Points, in no order, along strands that fork, close into loops and pass close to each other.
(in the rows, 128 means zero)
Two points are linked if the straight distance between their rows is under 136. Some points are linked to none.
pud: [115 152 125 175  87 133 143 130 107 130 151 154 157  72  89 143 157  93
  91 128 132 158 106 161 129 111 170  87  83  70]
Puba: [113 110 127 100 146 134  86 163 126  76 175  69 125  58 161  79 167 117
 140 140 143 129 107  83  92  69 153 117 117 105]
nokes: [119  98 124 161 100 112 149  91 174 140 105 149  76 136 162 111 203 151
 138 115  95 164 131 133 145 131  75  59  76 128]
pok: [123 162 143 151 113 150  99 113 125 146 105 157 171 162 101 131 123 112
 108 140 135 126 156 110 150 128 161 146 165 136]
sev: [124 156 119 105 133 106 120 129 111 114 119 119  94 154 184  92  82 100
 135 137 171  79 142 128 114 129 148 159 163 159]
nin: [158  69 150  45 146 102  85 161 168  81 150 106 101  94 141 108 129 171
 159  75 190 115 174  93  91 106 117 117 119 101]
fiku: [130 142 142 123 165 114 152 126 145 155  86 134 142 192 108 169  66 130
 146 132 146 100 175 114 149 145 137 179 175 155]
gurog: [109 197 169 148 107 163 134 139 113 160 139 147 165 140  85 124  72 107
 127 151 141 144 142 135 148  94 131 132 126 131]
nik: [124 176 110 175  99 130 149 105  71 144 112 221 113 114 168 104  98  98
 123 167 160 111 132 207 146 129 142  88 115 124]
bifer: [129  94 185  83 155 135  79 154 161 117 118 138 171 132  81 113 128 219
 106  84 157 151 179  80 146 137 106 165 133 138]
fono: [141  69  86 145 157  93 162 105 126 130  45 143  71 167 169 182 108 129
 156  87 153  69 134 164 150 185  88 131 139 164]
Givo: [140 172 102 118 122  92 159 125  87 110 115 146  80 112 171 127  85 115
 123 134 155  86 110 167 120 155 133 141 107 167]
saf: [168 130 119 120 133 172 111 142 118 150 126 132 154 147  85 181  60 102
 164 118 113  92 120 123 106 138 134 153 178 128]
gan: [ 81 187 182 103 108 145 153 169  94 120 192  98 177  51 138 104  94  88
 153 190 144 131  98 155 100  38 149  95  88  78]
Mamo: [131 147  93 189 102 143 136  93 120 147 114 125 119 128 131 124 136  86
 106 165  56 156 119 126 154 120 127 125 137 109]
Bamob: [119 128 158 114 137 108 128 158 145 135 172  85 150 144 116 133 124  67
 157 153 145 118 137 110 112  85 193 121 157  70]
didi: [101 144 126 117 126 132 139 135 131  99 130 129 112  74 191 143 183 119
 119 138  98 139 100 138 144 154 147  94  68 106]
zuzoz: [130 119 179 106 157 126 100 183 102 110 180  27 181 131  98  70  90  99
 141 149 153 127  78  76  98  69 155 132 179  98]
mavog: [177  52 120  57 159 119  67 152 156 113 161  88 121 124 111 117 155 183
 151  91 141 118 144  93  93 116 104 149 146 125]
filu: [145 140  97 168 135 138 175  95 129 160 127 144  85 134 142 137  94  98
 150 138  92 146 114 144 153 120  95 117 119 112]
vig: [109 115 127  75 149 102  97 146 146 130 155  60 152 145 128 123 146 162
 132 161  96 141 152  88 109  85 132 202 161 147]
noruz: [ 88 162 154 131 105 181 107 124  97 105 144 157 140  91 170  51  96 141
 112 143 131 138 105 125 120 124  77 115 117 154]
Sanob: [103 168 109 141 109 173 130 105  90 117 114 156 125 117 168  85  78 139
 117 148  98 122 108 143 132 138  61 141 119 181]
kapi: [135 155 134 153 105 148 145 136 100 137 112 179 166  91  78 193 126 116
 109 120 109 144 113 165 146 176 159  99 103  92]
Takod: [113 118 154  54 172  86 129 154 158 133 146  54 143 180 143 119  93 155
 142 162 127 116 149  88 122 108 137 201 172 145]
Degut: [134 117  80 156 111  95 129  82 127 139  83 140  88 186 126 151 182 146
 115  99 148 135 152 145 127 127 118 120 141 167]
vepo: [126 161  91 154 124 147 105 122 102 133 169  83 129 155 109  98 102  79
 148 152 146 121 108 107  90  53 124 150 180 143]
Zage: [121 119 140 114 179 111 160 125 173 148 112 107 121 207 127 121  78 148
 145 150 133 112 166  96 146 134 109 200 187 165]
Sez: [163 134 134  91 139 146 106 176 105 117 172  87 155 120  87 133  63 100
 150 121 126  95 111 112  88 123 124 151 162 109]
givu: [129  95 112 106 185 100 156 111 165 139 127  97  95 173 182 126  98 124
 154 139 115 102 127 111 147 157 115 173 164 151]
gudop: [ 89 167 117 136 101 142 101 106 122 132  86 156 132 165 162  97 114 108
 117 138 152 102 163 123 138 126 134 134 164 167]
sis: [138 134 149 164 142 133 180 129 145 156 161 151 112  92 111 115 104 114
 129 118 117 161 102 148 149 148 120  88  95 102]
Tul: [153 113 104 129 145 159 107 123 128 137 120 117 142 142 122 167 109  99
 142 134  81 101 112 114 130 165 145 156 183 122]
Vev: [128  78 145 113 102 147 125 132 138  93  99 168 157 127 105 162 203 176
 101  78 147 130 116 138 132 183 134  82  94 113]
Fogik: [123 137 154 143 155  89 182 117 173 166 134 134  85 157 114 102  95 149
 157 103 148 151 161 127 137 118  95 134 117 154]
Rogif: [128 161 141 201 118 137 144  98 150 169 131 111 155 150  87 107 119  94
  87 165  72 180 118 103 166 107 143 147 152 110]
rul: [ 94 127 132 113 107 127 126 148 141 100 161  99 173  69  82 175 200 124
 104 142 116 149 142 122 102  89 197 139  94  75]
meram: [134 101 146 149  82 136 138 121  99 106  82 165 139 159 126 125 176 169
  98  69 162 116  96 165 137 186  91  45  86 158]
Roz: [163  50 148  61 158 111  67 158 175 135 133 136 167 142  77 131 151 230
 123 101 138 137 171 105 118 134 102 169 140 135]
fike: [104 162 149  82 121 164 115 157  90  95 160 115 147  79 179  75  83 105
 131 152 128  99  97 127 111 120 121 124 121 118]
Tigif: [103  82 125 134  87 119 127  90 173 123  85 144 120 135 156 139 230 162
 107 129  94 164 158 128 156 144 103  73  79 113]
finor: [139 100  80 165  99 109  99  89 145 154  88 151 126 167 108 160 212 128
 106 123 111 148 169 132 146 112 157 114 139 114]
fivi: [161  68 113 110 150 151  82 133 139 118 124 110 151 138 131 146 173 119
 121 139  73 116 108  98 114 172 159 158 169 116]
Lat: [137 192 136 153 115 154 149 103  65 149 157 198 134 103 154  69  55 114
 130 199 154 110 112 206 113  87 105 118 111 136]
Rasu: [ 85 114 116 109 119 115 145 118 157  98 104 127  93 100 202 162 224 141
 121 145  95 153 133 133 160 141 150  88  56 107]
mabak: [119 180 172 159 135 139 159 118 156 181 123 154 129 152  67 138  71 132
 131 116 152 156 165 122 156 107 119 130 119 147]
vom: [148  70 105  96 142 140  84 149 138  89 146 104 141  89 154 149 206 120
 125 123  96 112  89 106 111 155 162 123 124  93]
Zel: [133 143 177 159 138 167 113 132 139 142 156 116 178 117  83  99 121 113
 101 135  84 177 105  96 148 125 130 133 138 100]
lut: [138 105  88 181  98 135 105  83 140 144  89 138 131 148 137 152 186  99
 110 144  64 148 136 114 155 134 145 119 151 102]
Bazub: [142 116 154  79 149 103 108 156 140 124 108 125 136 151 101 156 100 143
 139 109 149  92 170 119 116 168 155 170 157 139]
Daf: [161  88  80 128 117 158  93 130 112 102 136 129 118 104 147 127 190 105
 117 101 120 104  76 129 108 154 123  89 124 113]
Dogus: [104 119 124 170 121  99 166  84 188 162 103 148  64 153 133 122 142 149
 154 112 122 160 178 131 141 108  78 117  95 161]
pabo: [121 115 153  81 152 116 121 155 166 118 166 112 131 120 155 129 123  88
 171 122 151 105 146 107 116 118 173 116 141  81]
Mab: [164 107 134 166 120 155  89 119 149 147 127 152 130 164  61 111 163 148
 118  80 168 145 148 104 108 115 133 113 144 139]
negu: [103 122  85 144 136  71 147  97 146 159  81 131 107 173 126 179 153 153
 131 144 115 129 190 135 154 134 146 176 141 154]
Deso: [141 166  72 172  90 180 124  76  83 129 123 161 112 137 153  88  84 112
 127 150 126 108  96 149 119 109  64 125 145 174]
dif: [134 150 146 170 106 138 154 122 102 132 105 180 133 129 103 114 130 161
  97  99 151 155 110 165 143 172  90  85 100 171]
ris: [157  80 112  79 159  83 107 143 156 129  95 117 103 155 130 151 142 173
 128 106 139  91 157 131 114 167 131 179 144 160]
mazab: [152 127 100 164 105 150 131 134  91 109 163 142 126  81 118 111 158  78
 111 127 137 135  76 157 105 120 150  86 101  91]
zav: [136 150 130 140 130  99 168 122 126 136 146 136  73 129 111  91  99 154
 136  86 170 149 134 136 102 120  93 126  96 172]
ket: [119 148 101 133 130  97 145 126  88 124 110 131 109  96 161 180 153 120
 110 143  78 147  95 157 165 181 163 119  87 116]
Zeku: [137 181  89 141 115  96 164 135  63 133 128 133 111  94 129 160 113 109
 103 147 121 121  97 183 130 151 162 134 101 139]
Nas: [116 138 163 124 145 128 146 135 167 148 166 110 131 102 103 130 124 128
 123 127  89 156 119 112 140 141 120 122 114 113]
Tiro: [150 118  83 155 153 118 180 107 124 146 100 152  84 157 131 159  85 124
 145 107 122 113 117 159 136 166  88 139 143 154]
Rin: [103 172 113 133 124 119 133 116 115 110 141 100  94 103 189  94 137 105
 126 162 100 137 114 118 117  97 129 135 119 159]
Melu: [136 146 159 153 126 109 166 134 112 137 103 180 100 121  97 113  87 176
 119  82 187 130 126 170 145 165  90 101  84 189]
tudub: [164 123 151  96 140 132  80 183 106 108 172  55 155 118  76 114  88 117
 141 121 151 112 123  81  73  82 149 158 179 116]
temor: [115 142 150 125 123 139 109 130 123 100 113 150 142 114 113  93 131 164
  92  94 157 138 131 118 142 178 125 136 120 158]
murob: [107 104 135  74 119 166 119 161 123  59 153 126 144  50 172 150 182 124
 114 122 123 129  92 111 121 152 163 109  74  90]
bef: [155 162  84 174 103 175 123  97 103 139 156 130 116 142 112  76  93  93
 130 136 139 125  99 117 100  69  93 130 154 155]
tigat: [106 118 194  90 138 149  90 155 135  87 135 133 182 113 115  87 116 185
  94 102 160 149 147  83 143 152 141 155 149 124]
duno: [132 104  80 202 100  88 171  85  89 152  34 153  78 195 134 185 156 150
 132  93 139 127 135 175 162 147  92 105 123 167]
suluz: [103 185 156 130  97 155 139 129  97 132 173 174 153  67 134  94  86 100
 139 167 158 132 123 179 105  81 126  86  91  96]
zepe: [119 114 165 136 113 155 139 134 142 125 110 178 173 100  61 193 165 153
 108  93 117 152 129 144 144 176 154  99  89  84]
punap: [151 107 147  71 136 111 127 154 155 106 156 123  89 103 134 127  97 115
 171  86 183  98 152 122  94 120 121  97 106  99]
vidos: [122 140 107 119 138 135 113 127 149 153 154  65 144 162 111 128 125 112
 142 155  88 143 146  86 111  73 123 174 163 138]
rivon: [122  83 133 113 157 102 115 129 183 149 142 121 152 143 117 163 186 129
 127 160  86 150 161 115 143 122 180 142 133  79]
roze: [133  61  69 172 128  78 175  91  95 139  20 135  74 188 168 209 156 149
 142 101 127  97 124 173 160 177  75 115 128 158]
Gak: [101 166 164 119 135 113 137 165 114 136 174  77 164 125 123 104 100  81
 135 169 137 129  99 115 121  71 168 127 165  92]
mevef: [152  56  93 105 175  91 138 108 158 126 105 107  74 164 190 149 171 165
 141 109 105 102 117 120 136 172  97 149 126 153]
tuz: [ 93 186 159  74 110 154 112 177  81  87 174  84 174  52 151 120  90 108
 146 174 123 114  99 139 107  75 136 121 107  93]

How many points has the smallest loop of links through each point below? Write 0 if it is on no loop.
gurog: 14
nin: 25
Zage: 6
duno: 9
murob: 18
sis: 6

A piece is two or more points that can be reached from each other along the links. Count, over all rows, the pieces, the separate loops (a circle has one, a figure eight two, a Y none), the forks (points with three links) and the tips (points with one).
pieces: 3
loops: 6
forks: 8
tips: 2
